Each row is a point on a landscape with many valleys, with its height.
A ball rolls from a point to the lowest of its 3 nearest points, and stops where none of them is lower. Distance is the straight distance between rows; heights are no part of it.
Q_998 h=5.94: [-12 -27  -8 -19  16 -43  11 -42]
Q_357 h=3.30: [-15   0  -6  32 -26  44   8  -5]
Q_183 h=4.15: [-15  16  -3  39 -29  64  18  11]
Q_593 h=3.82: [-15  22 -11  38 -31  57  16  -1]
Q_713 h=1.62: [ 23  -7  20   4   9  15 -32  43]
Q_591 h=3.73: [ 11  19  69  22 -22  10  13  64]
Q_977 h=4.73: [-19  19 -22  25 -39  56  31 -24]
Q_835 h=6.91: [  9   7 -14 -60  44 -84   7 -32]
Q_654 h=2.07: [ 38  -3 -15 -33  14  -9 -51  19]
Q_797 h=7.94: [-31 -12 -18  22 -16  16  19 -33]
Q_21 h=2.39: [ -2  39  56  37 -33  34  26  53]
Q_639 h=2.01: [  8 -11  12  18  -4  30 -14  30]
Q_73 h=2.79: [ -6   3   4  40 -21  44   4  19]
Q_359 h=8.38: [-11   2  26 -16  54 -68  54 -33]
Q_652 h=5.09: [ 17  -9 -31 -44  21 -38 -36 -17]
Q_102 h=2.98: [  3 -24   4  14   8  22 -20  17]
Q_738 h=6.43: [ 25  12 -40 -57  20 -38 -47  -9]
Q_911 h=4.71: [ 10 -21 -19 -12   4  -7 -31  -5]
Q_141 h=2.42: [ -3   8  19  36 -20  45   6  35]
Q_964 h=7.25: [-11 -27 -12   7  -4  -1  -2 -29]
Q_497 h=2.55: [ -2  35  26  37 -31  57  29  38]
Q_740 h=0.44: [  5 -21 -20 -32  15 -36 -22 -18]
Q_256 h=1.83: [ 14 -12  19  16  -5  23 -19  36]
Q_541 h=7.99: [ -8 -20  -7  20  -7  20  -5  -9]
Q_403 h=0.06: [  1 -29  -8   0   7   0 -15  -8]
Q_455 h=8.59: [ 13  40 -38 -76  32 -75 -20 -33]
Q_87 h=7.66: [-14  -2  12 -25  45 -74  43 -36]
Q_985 h=7.72: [-27 -17 -13  14  -9   1  12 -39]
Q_449 h=2.10: [ 9 -3 23 28 -8 33  0 38]
Q_51 h=2.59: [ -4 -15  12  20  -3  24 -13  17]
Q_545 h=6.38: [ 17  -3 -35 -56  21 -47 -31 -20]
Q_181 h=6.28: [ -9 -21  -4 -26  26 -53   5 -37]
Q_887 h=3.24: [-3 -8  7 33 -6 35 -5 15]
Q_358 h=2.20: [ 25  -2  41   5   2   6 -17  55]
Q_850 h=5.85: [  7  67 -14  10 -53  84  53  22]
Q_299 h=1.50: [ 34  -8   8  -8  10  14 -37  40]
Q_661 h=7.55: [ 22   9 -39 -63  20 -60 -29 -25]
Q_270 h=2.31: [  6  16  54  29 -16  23  10  57]
Q_530 h=1.80: [ 21 -21   4  -1   9  15 -30  25]
Q_344 h=7.69: [-15 -21  -7  17  -9  13  -6 -20]
Q_325 h=6.17: [-23 -18  -2 -11  15 -40  12 -44]
Q_435 h=7.19: [ 20  41 -50 -68  16 -54 -50 -18]
Q_205 h=5.28: [-15 -24 -12  -5   4 -29   5 -38]
Q_737 h=8.24: [-33   8 -22  14 -26  27  33 -43]
Q_996 h=2.58: [12 11 43 22 -9 24 -3 56]
Q_809 h=1.61: [ 24 -18 -10  -7  10  -1 -36  18]
Q_83 h=6.67: [  6  -5 -22 -47  32 -64  -9 -31]
Q_685 h=6.63: [ -6 -14  -2 -25  23 -65  19 -43]
Q_489 h=8.08: [-30  -1 -18  29 -27  27  16 -27]
Q_681 h=7.13: [ -9  -5   5 -33  43 -77  30 -35]
Q_704 h=5.66: [ -8 -33 -15  -5   6 -17 -18 -22]
Q_122 h=4.61: [ -9 -26 -13 -12  13 -30  -8 -34]
Q_827 h=6.48: [ -1 -13 -11 -40  28 -64   5 -35]
Q_607 h=4.01: [ -3  49   9  39 -39  70  37  29]
Q_329 h=5.64: [-10  38 -16  35 -44  76  35   4]
Q_375 h=1.55: [ 25  -5  25   5   9  15 -29  46]
Q_161 h=3.55: [ -2 -24 -16 -27  20 -44 -13 -29]
Q_210 h=1.22: [  2  28  45  38 -25  36  20  50]
Q_425 h=3.54: [16 13 58 17 -9  9  3 65]
Q_35 h=9.02: [-40 -10  -5  12   5 -20  34 -50]
Q_379 h=4.82: [-10  38   0  33 -32  68  30  18]

Call two points neighbours if one is among the 3 nearest of the other. Go from one point of each pair to the other, from neighbour to neighbour, staying as low as possible. Name the highest point that can't be avoided.
Q_299 / Q_403: Q_911
Q_210 / Q_299: Q_996
Q_740 / Q_403: Q_704

Where does a ball stop that starts at each point below?
Q_489: Q_299
Q_256: Q_299
Q_541: Q_299
Q_205: Q_740
Q_797: Q_403
Q_358: Q_299
Q_379: Q_210
Q_83: Q_740
Q_850: Q_210
Q_344: Q_403
Q_827: Q_740
Q_738: Q_740

Two balls start at each pair of points below. Name the first point that both come to, or write -.
Q_685 / Q_661: Q_740
Q_35 / Q_359: Q_205
Q_455 / Q_325: Q_205
